A landscape with many valleys, sampled at points; each row gives a point and its height.
A ball rolls from a point to the lowest of its 2 nearest points, and stops where none of them is lower. Distance is the straight distance between rows; heights are no part of it.
<2100>: [101 152 143 128  95 155  95 158 180 175 137  48 121 171 105 131 139 145
 155 103 109 152  79]  (h 493)
<1954>: [119  65 168 130  83  81 123 155 101 143 106 134 144 135 119 134 143 146
 134 103 124 112 107]  (h 506)
<2044>: [184 151 147 100 137  98 172  98 124  37 182 132 106 132  71 120  81 133
  94 151 105 139 134]  (h 495)
<1493>: [196 140 132 156 122 138 148 102 102  78 136 119 174 131 142 100 163 158
  73 169 144 132 115]  (h 430)
<1792>: [188 151 106 169 142 173 128 107 122 100 135 128 136 141 137  71 131 159
  79 160 131 143 133]  (h 395)
<2281>: [177 149 118 146 172  95 175 135 134  79 117 156 136 105 147 105 141 153
  92 131 197 133  91]  (h 531)
<1495>: [188 150 150 121 101 134 148  92 151  71 170 115 116 117 102 118  96 116
 113 170 108 146 158]  (h 469)
<1392>: [107 129 100 183 130  73 146 152  50 139 125 156 138 133 127 139 135 110
 114 123 104  68 161]  (h 523)
<2472>: [160 186  88 138 147 177 129 108 136 104 107 114 140 152 170 100  99 147
  86 161 106 107 143]  (h 440)
<2234>: [157 122 151 145 135 165 146 125 143 145 123 124 129 126 120  84 156 153
 122  82 149 152  93]  (h 753)
<2132>: [126  91 136 160  72 148  81 163  98 169 112 157 113 102 130 164 115 107
 107 145 112 118 167]  (h 491)
<1959>: [141 149 111 152 142 205 113 117 134 170  87 134 148 161 184  91 119 149
 133 118 139 134 101]  (h 429)
<673>: [155 106 133 109 155 142 126  95 131 100 137 159 113 105 110 114 148 142
 113 157 143 173 164]  (h 492)
<1187>: [151 172 132  90  95 186 106 100 187 100 110 118 130 141 154 123  89 138
 132 155  93 141 145]  (h 474)
<1377>: [148 130 125 149  75 117  54 139 105 137 131 106 120 126 159 166 125 132
 132 166  84 116 204]  (h 391)
<971>: [146 170 123  59 182  89  85  99 145 127  95  88 103 110 156 143 153 118
 166 146 119 132 135]  (h 601)
<1814>: [127  78 133 187  53 119 113 163 105 135 118 123 137 155  69 152 150 125
 139 118  90 102 111]  (h 537)
<976>: [106  80 171 109 102 131  99 179 117 194 102 132 119 116 158 163 136 152
 124  91 196 166 120]  (h 756)
<1921>: [121  89 122 128 121 188 117 111 118 104 111 162 120 115 100 151 145 124
 112 178 141 165 163]  (h 515)
<2327>: [166 170 121 135 172 156 147 133 154 126 141 117  98 140 123  92  88 148
  63 121 146 147 118]  (h 272)
<1705>: [131 157 120 115  75 149  90 147 146 158  76 124 118 133 148 143 135 128
 162 130 133  97 116]  (h 441)
<939>: [145 186  88 100 171 140 141  96 193  91  73 149 109 161 111 117 104 159
 162 143 112 151  90]  (h 472)
<1853>: [103  88 136 104 171 164 116 103 155 135 121 198 107  73 137 147 116 130
 134  98 169 193 166]  (h 618)
<1250>: [ 88 113 183  94 109  84 114 130  90 146 192  78 169 170 149 117 147 120
 116 117 127 147 116]  (h 436)
<165>: [173 118 146 111 144 179 133 135 176 156 127 123  88  97 127  64 129 152
 129 118 159 143  90]  (h 735)
<286>: [102 102 175 104 131  94 154 107 105 126 130 148 110  96  49 192 135  90
 124  99 145 143 141]  (h 605)
<1437>: [141 158 149  91 190 135 158 125 183 112 142  84  96 132  93  98  80 152
  96 115 147 147  90]  (h 192)
<1598>: [124 158 119 177 104  77 135 168  55 115 156 141 128 126 124 132 137 108
 167 111  84  68 136]  (h 508)
<1896>: [118 149 137  68 187  69 144 150 113 157 142  50 116 151 124 101 138  95
 127 136 164  86  85]  (h 551)
<1288>: [ 93 133 133 127 159 165  84 196 174 195 121  82  98 165 182 115 111 134
 188 107 136 137  85]  (h 760)
<90>: [ 78 148 126 130  90 111  88 137 130 144 132  96 159 154 177 175 116 103
 144 122 117 107 156]  (h 319)
<1167>: [144 162 148  73 139 144 161 164 177 104 101  84 100 135 138  76  85 113
 117 137 191 102  58]  (h 392)
<2328>: [101  73 104 163 140 126 144 124 125  91 157 173 174  96 171 138 104  96
 111 144 100 129 172]  (h 569)
<311>: [139 134 157  55 187 113 133  95 136 150 178  92  99 122 108 105 101 125
 100 119 122 154 151]  (h 544)
<1578>: [130  94 130  86 132 137 143 101  91 125  78 195 141 117 156 122 127 133
  97 162 156 140 132]  (h 514)
<1561>: [171 113 134 155 151 108 152 102 141 135 129 109 166 129 136  63 192 184
 136  95 145 143  92]  (h 766)
<594>: [123 179 107 129 115 192 121 137 195 131 113 104 118 139 162 105  90 137
 157 118 104 133 114]  (h 510)
<1146>: [ 86 170 135  68 120  74 119 143  76 167 113  84  95 165 106 168 114  97
 132 122 139  81 116]  (h 527)
<1320>: [189 117 107 145 159 151 117  96 145 143  89 168  99 152 124  47 159 190
 129 141 123 170 105]  (h 681)
<570>: [127 141  71 197 150  80 114 162 140 151 108 133 111 123 145 131 175 146
 180  95 114 108 136]  (h 798)
<1773>: [142 103 122 154  95  86 127 131 184 107 161 122 128 143 121  80 126 132
 176  96  57 137 102]  (h 742)
<618>: [137 146 101 144 125 165 109 134 141 157  86 160 115 133 136 113 119 134
 130 119 134 128 121]  (h 418)
<2145>: [158  70 138 109  94 200 122 102 104  88 114 153 140 151 137  92 127 146
  65 209 102 141 130]  (h 396)
<1556>: [178 142 120 114 129 139 109 144 118 167 103 179  45  70 118 113 160 148
 118 173 165 143 149]  (h 660)
<1340>: [ 93 110 159  80 186 110 124 155 131 210 143 118  96 138 128  86 113 134
  98  67 141 149 115]  (h 720)
<978>: [111 166 147 111 136 108 127 141 105 164 174  91 109 164 124  88  74 103
  83 116  88  90 138]  (h 475)
<1193>: [173 158 136 139  77 114 160 106 120 110 117 114 137 128  93 128 176 135
 156 133 142  89  85]  (h 471)
<1050>: [101 103 130  99 106 120 138 189 168 156 180  62 127 147 154  87 135  96
 157 138 182 152  56]  (h 555)
<1115>: [147 144  92 110 123 103  95 108 141 114  98 146  98 121  96 162 160 129
 169 152  93 146 156]  (h 452)
<955>: [193 142 115 116 147 140 119 124 182 119 123 112 112  95 149  77 157 161
 154 129 148 149 116]  (h 712)
<923>: [ 67 106 115 197 148  69 131 144 101 117 143 157 150 126  99 162 127 108
 163  85  90 105 148]  (h 646)
<2305>: [102 147 142  85 110  69 107 132  72 145  98 121 123 158  65 202 119 114
 136 108 103 100 132]  (h 517)
<723>: [107 131 150  87 173  34 146 114  94 136 131 146  94 110  60 181 111 102
 139  90 128 121 127]  (h 591)
<1201>: [173 173  80 185 112 180 115 124 178 111 118 114 122 123 146 108 146 158
 165 136 135 134 123]  (h 567)
<2423>: [156 101 142 160 156  97 182 123  82 107 143 164 167 138 113  87 138 145
  66 147 120 102 109]  (h 502)
<640>: [124 116 141 116  88  50 117 139 104 108 154 121 165 115 184 122 130 121
 167 131 100 117 138]  (h 470)
<2186>: [129 149 144 126 129 103 150  87 127  96 128 129 120 115  76 179 155 120
 132 111 136 135 136]  (h 621)
<875>: [106  72 145 132 174 191 130 105 115 145 133 125 152 137 108 155 121 123
  76 116 140 154 139]  (h 673)
<1123>: [138 163 148  58 166  59 125 117  75 146 140  99  79 125  51 163 130 107
 124 123 119 107 131]  (h 580)
<685>: [113 125 104 187 126 109 149 169  75 185 104 163 128 125 126 120 151 126
 108  94 139  83 123]  (h 542)
<1765>: [119 133 165  50 180 118 149 115 175 138 119  99  90 118  94 115  98 116
 134  99 154 154  98]  (h 266)
<1760>: [120  52 156 177  74 112 124 145  84 170  87 136 158 155  83 155 165 129
 119 115 116 105  87]  (h 524)
<766>: [ 98  68 110 135 191 125  99 102 132 141 108 191 142 107 170 144 117 130
 138  90 136 183 170]  (h 592)
<1402>: [ 69  93 134 149 128 105 144  94 103 103 133 131 204 149 134 179 121  97
 128  89 116 101 117]  (h 622)
<380>: [121 105 102 119 139 165 144 104  89  72  81 191 156 153 147 123 143 157
  84 184 173 127 130]  (h 494)
<1573>: [108 100 171  81 130 101 144 130  84 155 100 172 157  97 140 130 119 126
  98 119 163 138 108]  (h 533)
<2359>: [148 193  90 107 156 158 161 134 202  83  64 130 105 143 136 120  81 124
 153 145 126  96  84]  (h 449)
<2239>: [118 129 119 142 141 174 118 105 126 106 123 128 184 124 188 119 129 131
 114 142 124 136 156]  (h 614)
<2441>: [176 117 127 119 119 126 114  91 123  89 129 127 142  95 129 128 181 134
 134 178 127 149 147]  (h 465)
<1164>: [133 134 124  89 102 135  81 114 145 136  94 159  90 133  81 186 107 118
 150 146 100 147 166]  (h 476)
<1389>: [107  93 121 140 129 185 139  73 131  87 117 135 210 162 170 131 101 116
 102 163 100 120 135]  (h 597)
<27>: [ 85 144 139 104 126 196  83 181 161 196 140 101  68 130 158 142  77 109
 144 109 141 141 135]  (h 728)
<1446>: [165 158 129  66 188  90 119 103 135 134 139 119  82  97 123 105 110 135
 115 144 124 150 169]  (h 568)
<1296>: [ 68 151 113 145  68 134 130 173 112 143 162  92 135 171 134 154 122  77
 126 110 134  91  99]  (h 585)
<289>: [ 88 136 138 103 121 169 101 148 167 175 177  90  89 137 119 132  83 102
 129 103 121 157 161]  (h 709)
<2446>: [162 181  95 161 102  72 138 132  95  98 130 129 120 128 112 139 163 125
 183 126  85  62 110]  (h 496)
<262>: [104 180 135 128 147 158 106 147 179 155 100  95  88 101  92 212 149 124
 181 109 161 135 110]  (h 445)
<1932>: [119 103 136 110 162 117 133  64 133 103 111 117 156 129  97 167 173 141
 132 113 145 176 137]  (h 635)
<2038>: [177 133 113 119 126 171 134 100 116  67 111 140 129 159 152  75 125 163
  77 208 125 154 136]  (h 348)
<1808>: [182 125 160 133  94 125 168 127  96  46 153 176 139 101 106 140 135 114
  79 208 159 118 142]  (h 701)
<2219>: [110 154 125 118  73  85 108 145 133 125 142  73 114 145 126 156 157 118
 177 131 125 106 131]  (h 368)
<887>: [116  94 111 166 139 128  99 130 184 146 120 144 125 139 150 111 120 148
 161  72  92 166 153]  (h 707)
<1205>: [ 88 141 136 121 120 132 143 150 122 180 146 118 106 158 110  89  91 117
  87  83 106  89 101]  (h 442)
<1570>: [101 109 176  91 100 169 132 124 141 119 161 129 114  69 123 150  94  88
  90 127 163 153 157]  (h 439)
<991>: [ 77 116 111 180 143 122 127  96 122 118 112 142 162 140 104 189 135 109
 156  71 117 123 133]  (h 633)
<1317>: [ 94 131 121 107  87 128  76 164 179 173 135  60 138 200 154 100 111 137
 183 115  89 159  80]  (h 518)
<2374>: [184 129 133 110 142  96 142  99 106 132 108 122 146 138 140  58 185 168
 121 141 126 126  98]  (h 771)
<1265>: [146 122 115 182 133 116 126 147  93 139 147 146 159  88 166 115 191 130
 119 149 139 115 151]  (h 641)
<1213>: [171 142 104 131 123 116 114 139 121 155 119 119 116 130 153  73 166 147
 133 146 129  89  95]  (h 779)
<1094>: [147 156  63 158 161 159 140 121 112 115  58 189 100 122 133 135 173 154
 123 145 196 113 121]  (h 538)
<1189>: [ 99  84 155 136  69 174 110 141 133 156 122 129 162 123 153 141 139 114
 127 116 132 142 120]  (h 280)
<860>: [129 138 152  87 112 145 148 144 140 142 145 153  74  66 124 135  73 100
  92 144 164 135 154]  (h 487)
<966>: [114 136  94 151 139  95  78 143 196 140 104 127 127 141 177 120 115 151
 199  98 100 145 145]  (h 722)
<854>: [120  99 137 120  84  65 123 165 134 147 126 139 124 132 162 116 107 135
 152 110 101 118 123]  (h 486)
<280>: [157 138 175  71 154 111 152  84 138  99 184 106  97 134  79 118  72 122
  88 133  97 150 154]  (h 520)
<1732>: [ 92 177 125 124 116 152 119 161 213 119 105  77  94 124  94 175 136 116
 213 122 152 123  85]  (h 415)
<1413>: [143 159  70 201 107 122  95 151 151 138 134  97 110 109 136 146 185 149
 189 105 123 123 138]  (h 791)
<1508>: [154 132 134  92  73 179 121  86 179  74 160 109 122 120 124 137  96 119
 129 152 113 167 164]  (h 422)
<1812>: [133  85 156 112  86 155 137  96 166  59 126 174 137 107 102 158 119  95
 144 159 123 186 140]  (h 390)
<929>: [ 87  73 138 182 135  84 131 133 138 121 173 128 159 128 113 136 145 121
 153  68  88 128 132]  (h 657)
<2421>: [148 147 148  49 190  77 113  90 148 114 150  94 119  91 137 146 145 128
 155 138 138 176 151]  (h 588)
<2484>: [148  91 133 154  99 171 155 132  67  98 139 158 169 122 134 118 117 124
  67 195 110  88 130]  (h 463)
<1706>: [143  72 138 131  93 182 140  82 152  39 154 134 141 131  88 153 124 118
 112 178 105 178 141]  (h 350)
<1472>: [142 126 156 135  37 111 118 112 114 103 121  99 156 149  94 153 168 115
 169 132  86 117 102]  (h 411)
<1391>: [159 119  87 136 170 134 140 107 155 137  80 180 109 174 111  58 109 176
  93 122 101 146 108]  (h 659)
<1091>: [ 64 137 120 120 177 125 141 162 150 161 160 120 102 143 186  90  61 109
 100  91 155 118 118]  (h 775)
<1968>: [ 89 115 137 139 121 179 136 142 136 183 135 104 135 149 146  98 115 129
 122  77 126 126  96]  (h 401)
<357>: [151 133 125 116 209 115 135 129 136 188 123 133  92  96 152  83 140 145
 120 119 162 144 139]  (h 733)
<1787>: [ 93 133 154 110  95 122 109 132 140 127 179  92 122 132 105 148 105 116
 128 119 100 149 161]  (h 687)
<492>: [139 160 145  82  98 153 142 125 173 117  94 102 119 117 107 144 136 112
 170 145 150 111  75]  (h 317)
<39>: [124 163 111  86 167  99 113 121 160 137  97 130 120 122 180 129 110 120
 154 119 111 133 135]  (h 615)
<2210>: [129 143  96 132 143 175 135 109  96  97  65 196 111 138 106 133 146 143
 105 172 153 124 123]  (h 516)
<132>: [171 135 123 139 119 106 177 128  57  47 144 178 149 143 116 119 110 123
  65 206 125  97 128]  (h 708)
<2214>: [151 141 129 106  81 173 114  91 106 112 122 115 129 144 114 125 105 108
  93 195  90 123 156]  (h 456)
<1559>: [158 137 164  83 137  98 152 159 122 151 140 137  68  54 109 104 136 127
 103 151 186 122 128]  (h 550)
<960>: [175 154 134 152 132 108 173 126  70  45 159 114 149 150  90 130 114 130
  81 158 106 100 125]  (h 713)
<371>: [115  91 135 155 101 144 141 141  81 165  75 169 171 115 146 137 170 121
 109 123 155 102  97]  (h 582)
<1453>: [127  86 146 147 135 104 107 110  89 138 150 114 141 154  91 139 135 130
 105 144  61 122 151]  (h 313)
<94>: [186 157 104 178 123 195 104 134 142 150 125 120  99 107 129 111 190 172
 143 137 150 142 126]  (h 596)
<748>: [100  93 131  97 119 145 138  86 144 101  87 144 212 165 178 111 112 126
 120 128  91 136 111]  (h 581)
<1171>: [101 137 120 107 126 104 142 103 121 108 112 126 165 146 145 150 143 111
 141 101 127 101  95]  (h 612)
<1059>: [161 115 135 160  62  92  93 143  81 106 123 134 128 112 137 169 174 135
 165 167 114 114 162]  (h 417)
<2485>: [ 96  86 127 135 150 139 125 152 174 155 152 171 102  81 133 138 101 128
 129  80 138 179 155]  (h 648)
<1430>: [107 146 133 126 109  83  79 131 124 149 131  83 133 141 148 198 145 132
 162 136 114 130 178]  (h 343)
<633>: [147 104 124 137  89 156 161 104  90  88  78 178 187 134 142 119 147 123
 100 171 160 106 100]  (h 473)
<2470>: [141 123 108 134 125 125 126 132 130 125 128 191  98  57 150 149 152 116
 134 157 166 149 174]  (h 671)
<975>: [108 127 143  90  72  78  71 142  97 150 116  92 142 186 135 157  73 130
 149 146  69 102 163]  (h 366)
<1333>: [108 179 100 159 174 213 120 171 140 184 143 110  80 147 159 111 101 133
 126  97 147 110 131]  (h 804)
<710>: [150 164 131  89 131  44 127 103  75 115 123 101 111 140  94 160 157 117
 158 130 106  98 121]  (h 571)
<688>: [118 131 102 131  91 115 143 161  95 157  92 171 128 113 158 109 140 110
 122 117 151  82  98]  (h 563)
<2036>: [113  90 125 103 211 149 126  58 122 104 114 141 141 152  95 153 157 160
 108 144 137 195 152]  (h 647)
<1135>: [120 182 121 110  95 162 140 126 203  90 105 124 106 106 122 152 108 101
 170 139 141 134 115]  (h 265)
<2385>: [141 124 116 153 103 101  60 135  94 160  95 100 121 121 127 200 152 151
 154 143 126 134 188]  (h 364)
<1926>: [141 104 107 183 128 120 159 114 188  82 109 181 125 116  94 112 164 144
 176  92 134 154  96]  (h 759)
<513>: [177 136 125 150 131 196 115 142 114 163 121 150  88  73 112 112 173 157
 117 153 187 157 142]  (h 629)
<1098>: [188 158 114 151  95  78 139 123  93 108 123  94 119 140  61 122 198 142
 171 130  95  79  86]  (h 484)
<2468>: [ 94 161 137 132  90 128 149 117 134 114 158  83 162 174 133 137 120 112
 141 113 122  96 108]  (h 600)
<1612>: [178 128 125 142  33 140 116 104 111 101 103 110 163 151 121 117 172 125
 141 173  84 104 102]  (h 432)
<21>: [144 167 112  95 125 145 128  94 205  63 127 135 107  94 126 169 123 128
 175 143 142 173 139]  (h 320)
<636>: [132  95 117 138 102 110  71 162 115 170  98 163 102 103 169 153 102 139
 128 140 121 135 193]  (h 525)
<1632>: [138 172 118  55 118 138 140  87 153  81  80 148 130 121 151 155 112 103
 146 169 142 132 124]  (h 532)
<1086>: [112 138 128 178 166 172 117 129 112 162 162 103 131 117 112 133 136 127
  86  98 138 142 168]  (h 831)
<786>: [110  86 143 181 149 115 162 157  69 146 181 147 181 114 154 116 108 111
  92 129  95  84 163]  (h 546)
<1664>: [ 78 113 161 106 180 142 146 125 134 172 152 111 109 144  83 120  95 129
  95  58 147 144 116]  (h 706)
<1963>: [157  80 122 139 122 180 136 118 108  80 159 154 162 117 151 109 117 127
  79 203 125 139 157]  (h 438)
<2288>: [ 86 114  98 190 143 184 162 132 126 129 108 173 134 141  91 150  99 112
  96  88 137 109 121]  (h 312)
<66>: [102 106 134 134 159 120 127 136 123 170 127 132 109 107  93 157 166 136
 127  69 161 149 135]  (h 505)
<936>: [104 140 175 134 145 105 195 120  57  99 170 102 166 181  73 129 107 121
  81  94 125  94 107]  (h 729)
<2074>: [144 131 143 201 150 103 163 143  73 146 190 104 137 139  82  91 153 138
  89 115  94  80 139]  (h 521)
<627>: [148 106 106 157  87  70  89 132 130  99 110 148 123 117 119 172 153 126
 182 132 101 134 150]  (h 433)
<853>: [126 172 107  85 173 156 136  76 150 100  88 148 123 150 124 158 115 125
 117 142 131 144 142]  (h 513)
<2321>: [ 97 165 134 152 146 143 102 140 108 185 172  81 108 100 148 140 156 124
  92 130 154 114 166]  (h 843)
<1408>: [110 174  98 149 188 184 125 117 128 171 126 117 100 132 112 133 106 138
  94  91 142 111 144]  (h 817)
<2402>: [ 84 123 164  74 127 118 135 114 140 145 178  55 161 177 122 106 110 126
 115 110 116 138 105]  (h 412)
<28>: [103 133 149  75  78 102 107 123 117 126  86 153  93 144  62 219 109 100
 151 125 108 121 133]  (h 499)
<41>: [120 160 129 111 106 165  96 158 163 172  92  72 109 155 131 155 151 129
 177 127 125 124  87]  (h 468)
<1052>: [ 86 112 132 108 204 104 119  79  94 156 139 113 175 168 114 119 113 123
  87 107  67 121 152]  (h 356)
<1329>: [129 138 111 191 121 145 131 129 105 129 170 115 183 126 185 100 149 132
 113 130 122 108 144]  (h 630)
<2078>: [158 132 109 183 169 106 178 115 105 104 137 166 145 123 114 107 143 146
  79 133 163 130 127]  (h 519)
<508>: [107 126 134 128 138 176  72 179 163 206 136 124  87 148 176 109  95 150
 155 100 105 148 137]  (h 746)
<1969>: [149 161 106 178 156 191 146 126 140 112  97 133 166 170 185  80 107 161
  83 123 130 124 101]  (h 384)
<2116>: [185 139  92 126 179 130 144 154 149 134  76 159  80 103 160  63 149 158
 161 142 163 118  81]  (h 703)
<192>: [155 108 105 157 130  85 152 111 184 103 137 160 124 125 121  71 146 149
 183 106  98 135 101]  (h 750)
<2236>: [119  80 143 108 186 100 103 100  50 144 144 120 161 160 125 132 125 128
  80 166  67 122 171]  (h 333)
<499>: [ 80 100 161 129 157 161 147 124 119 156 156 116 157 120 109 143 118 122
  78  80 176 149 112]  (h 690)
<859>: [130 157 101 192 101 142 166 120 128  51 155 137 146 114 122 156  86 108
 102 138 123 113 150]  (h 108)
<1818>: [109 138  98 103 189 108 144 107 171 124  95 164 127 135 155  97 101 122
 145 102 122 114 103]  (h 631)
<829>: [129 172 127 147 107  94 104 153  87 153 179  82 103  97 141 146 149 123
 126 150 141  92 174]  (h 851)
<1008>: [139 132  99 103 186 113 153 106 141 150  81 179 113 164 134  67  88 138
 127 108  77 132  96]  (h 644)
<1384>: [159 135 131 143 118 128 148 136 129  79 158 171 129  60 137 122 127 122
  99 187 167 140 168]  (h 688)
<2458>: [ 86 142 130 121 111 141 131 160 196 131 108 107  81 140  58 173 112 104
 182  83 124 130  90]  (h 378)
<1140>: [115  77 132 173  72 110 118 159  94 131 146 151 152 110 150 153 128 119
 131 131 105 107 156]  (h 459)
<1871>: [128 149 130  85  94 108 144  83 164  59 112 149 152 129 163 137 101  99
 172 134 112 125 118]  (h 548)
<1335>: [110  74 149 111 202 178 103  72 119 137 145 104 146 131  96 169 151 156
  97 129 125 182 174]  (h 658)
<833>: [114 107  78 170 155 163 108 120 132 129  97 182 132 147 116 136 124 126
 117 104 103 134 134]  (h 365)
<2172>: [112  82  99 152 206 115 136  99 123 104 137 183 155 105 151 115 159 143
 121 117 155 169 158]  (h 572)
<1517>: [129 145 167  48 127 122 139 148 182 120  98  75 109 150 120 100 115  98
 157 154 168 106  56]  (h 357)
<2302>: [151 147  88 156  93 120  85 158 132 155 129 113 121 123 190  84 146 139
 131 136  96  96 144]  (h 790)
<406>: [124  56 115 148 163 126  92 104 110 123  96 151 160 106 133 162 200 136
 141 136 152 174 158]  (h 543)
<1295>: [ 72 139 124  87 198  76 172 159 137 158 166 114 106 104 165 115  89 108
 115  90 164 110 126]  (h 765)
<2163>: [ 97  87 157 140 103 116 141 116 137 110 171 125 150 114  95 150 133 114
 132  89 108 147 137]  (h 670)
<823>: [ 99 155  84 173 136 121 144  89 111  63 155 143 137 130 113 174 131 112
 131 150 114 117 179]  (h 165)
<120>: [202 134 121 125 159 166 117  84 148 137 108 125 137 123 154  69 176 192
 140 141 145 171 104]  (h 696)
<1504>: [113  99 144 144 175 102 187 118  59  83 157 135 177 143  90 159 115 120
  78 126 116  92 114]  (h 724)
<2380>: [145 171 112 102 177 115 168 156 188  84  83 115 104 132 139  82  56 109
 126 136 162  81  73]  (h 425)
<481>: [106 138 127 150 137 150 107 125 148 163  96 132  97 103  85 193 177 145
 159  80 169 152 125]  (h 477)
<565>: [115  93 173 132  59 167 107 145 120 125 152 135 141  73 154 142 119  97
 106 140 147 148 163]  (h 363)
<1386>: [102  98 138  99  75 133 103 180 186 160 175  67 127 162 149 112 117 121
 178 123 145 170  81]  (h 536)
<1710>: [150 173  99 166 133 216 114 105 191  90 123 108 146 152 172 106 116 163
 146 142 105 157 132]  (h 541)
<1165>: [118  96 135 157 134 167 122 143 186 152 137 156 108 109 116  90 114 144
 142  80 114 171 125]  (h 680)
<1383>: [137 164 115 111 144 101 162 141 136 130 134 120 108 111 123 105 109 123
 118 122 163  91 106]  (h 593)
<2308>: [111  75 148 143 157 138  96 123 112 174 108 126 159  99 141 159 180 148
 136  85 152 173 134]  (h 529)
<2278>: [156 173 108 181 152 192 140 135 155 132 123 123 120 161 134  90  84 171
  98 108 132 134 111]  (h 336)
<2439>: [139 111 182  71 145 116 149 137  96 167 149 141 125  71 112 117 133 126
  80 134 172 148 135]  (h 553)
<503>: [161 163  93 145 162 155 159 134 137  97  98 162 111  95 168 112 137 140
 115 129 194 122 109]  (h 549)
<1357>: [119 129 102 167 126 159 119 135 101 124 146 149 146  56 173 144 160 114
 113 157 152 141 187]  (h 654)
<1232>: [ 76 141 144  95  79  74  98 139  87 132 140  89 170 185 187 143  93 117
 158 136  92  98 138]  (h 344)
<1022>: [118 128 133 106 127 118 151 120 173 134 119 129  91 120  83 132 108 111
 147  87 138 137  95]  (h 327)
<994>: [171 129 130 138  81 135 146 114  88 105 108 130 162 125 118 137 171 115
 114 168 131  86 106]  (h 451)
<1252>: [121  64 118 175 145 118 160 134  74  94 181 162 175  93 138 139 112 109
 110 172  97  97 168]  (h 558)
<2391>: [146 133 114 174  77 115 120 128 180 122 139 105 109 115 104 136 180 139
 195  98 132 135 114]  (h 780)
<444>: [116 157  94  71 163 127 126  69 157  93  72 182 111 182  97 122 101 137
 139 153  89 158 117]  (h 490)
<393>: [141  84 150 133 105 131 136 117  92  90 158 134 139 134  76 135 114 104
 110 151  73 132 142]  (h 282)
<82>: [115 154 121 127 161 183 146 170 153 153 136 123 100 115 181  87  68 128
 112 113 159 118 117]  (h 789)
<98>: [ 83 112 133  89 140  80 108 182 124 218 144 103  95 143 157 114 103 137
 108  96 132 138 127]  (h 731)
<689>: [120 128 127  81 107 186 130  90 175  67 123 145 136 101 143 151  94 117
 157 149 137 189 144]  (h 367)
<1725>: [145  73 159 132 106 137 181 131  92  92 159 158 172 119 136  88 109 117
  88 148 119 114 107]  (h 485)
<979>: [107 158 122 138 100 155 164 127 148  91 134 158 117 109 106 153  69  89
 112 129 144 114 143]  (h 186)
<1490>: [108 137 131 114 132 118 141 170 153 155 156  83 107 129 134 102 130 121
 142 119 177 109  76]  (h 573)
<2384>: [119 112 117 195  54  95  94 171  75 167 119 106 143 181 108 141 127 141
 148 116  75  78 116]  (h 554)
<103>: [ 86 146 146 111 170 109 144  95 112 149 163  72 170 176 116 106 111 119
  85  84 108 115 116]  (h 385)
<546>: [170 139  97 119 147 125 125 162 122 176  77 156  61  92 129  98 152 130
 138 144 168 105 108]  (h 685)
<205>: [ 93 173 132  49 176  93 112 140  95 180 100  67 120 156 125 143 139 117
 121 115 147  78 100]  (h 539)
<425>: [139  62 143 134  94 165 136 104 123  59 172 125 134 118  48 182 128 106
 128 153  82 144 154]  (h 318)
<245>: [136 150 128 153 172  73 186 110  78  55 161 140 156 154  84 133  96 125
 109 116  97 107 131]  (h 719)
<1103>: [131  65 107 180 158 103 127 123 114 128 126 168 119 111 116 129 177 139
 143 130 135 161 159]  (h 556)
<1546>: [ 99  80 146 112  96 122 111 185 109 194 130 127 118 138 148 113 117 125
 115  89 163 131 116]  (h 744)
<1417>: [128 107 148  86  68 136 145  85 145  80  82 164 188 150 154 130 118 115
 148 148 117 123 101]  (h 564)
<322>: [ 76 124 138 102 153 112  83 177 177 197 126  85 102 170 139 117 106 153
 170  92 131 160 102]  (h 769)
<250>: [132 156 136  75 152  35 120 138 104 140 134  84 119 139 143 132 148 116
 171 124 138  85  95]  (h 561)
<1733>: [142 118 158 151  45 103 129 171  77  92 167 132 149  94 141 134 148 109
 158 158 107 108 148]  (h 437)
<1971>: [103 105 153 131 116  67 115 151 112 151 173 100 163 129 167 145 146 114
 137 107 135 132 138]  (h 454)
<1739>: [146  95 131 123  76  71  72 166 132 152 119 142 112 104 176 123  96 161
 163 146 118 133 172]  (h 512)
<778>: [114 148 131 157 130  92 132 162  98 176 196  94 114 142 107  94 125 126
 111 115  94 101 141]  (h 497)
<2124>: [139 159 155  74 115 108 135 168 114 162 139 120  61  78 109 117  96  94
 110 158 155  92 138]  (h 522)
<1001>: [133 128 125  96  95 174 110  82 111 104 105 146 131 130 122 179 128 101
 114 181 136 142 151]  (h 488)
<771>: [184 126 108 127 202 127 153 118 145 144 117 158  85 101 141  63 144 178
 110 127 179 148 109]  (h 718)
<909>: [151 136 131 126  53 154  98 141  93 134 129 120 138 134 150 134 122 111
 130 190  89 100 166]  (h 421)
<1746>: [119 149 137 119  56 108 117 182 141 140 116 114 103 117 136 133 147 127
 163 124 154 102  96]  (h 402)
<2282>: [ 82 140 113 186  72 118 129 181  84 158 129 106 156 180 123 136 139 110
 115  97 108  68 103]  (h 570)
<904>: [128 132 156 102  35  86  87 132 116 117 102  89 163 176 117 170 112 134
 178 148  81 110 124]  (h 388)
<2138>: [122 136 100 138  91 114  97 142 193 120 142 124 118 140 166  95 123 126
 186 118  77 129 112]  (h 734)
<1456>: [116 115 145  90 191  63 127 136 116 174 147 134 116  74 166 104 127 132
 120 104 161 143 153]  (h 747)
<290>: [166 138 134 139 101 144 130  80  90  96 144 101 187 114 155 117 178 143
 116 180 141 142 148]  (h 448)
<402>: [ 85 177 100 156 130 191 151 129 145 121 106 149 109 128  97 176  87  97
 109  90 153 116 121]  (h 257)
<1656>: [146 108 118 194 100 116 148 116 154  84 134 142 137  92 109 147 191 151
 180 104 157 163 132]  (h 770)
<730>: [104  88 169 144 112 207 121 119 158 162 121 127 171 157 126 124 128 147
 134  89 115 158 106]  (h 349)
<1264>: [100 133 125 105 198  73 165 144 126 139 147 163 120  68 165 131 118 109
 110 109 184 116 148]  (h 755)
<2000>: [137 104 146 181 176 105 162 145  53 128 206 115 169 139 102 112 116 119
  75 147  70  99 160]  (h 534)

Call two points neighbours if one is among the 2 nearest of the other. Go from one point of each pair to the other, from neighbour to neighbour, staying as low as possible. Name the highest point that can't be avoided.
<2038> and <90> => <1921>
<393> and <1135> => <1812>
<1437> and <2038> => <2472>
<1189> and <1437> => <2439>
<1135> and <1059> => <636>
<859> and <1437> => <1959>

Where does a ball stop that starts at each point below?
<991> => <393>
<546> => <1135>
<2321> => <1135>
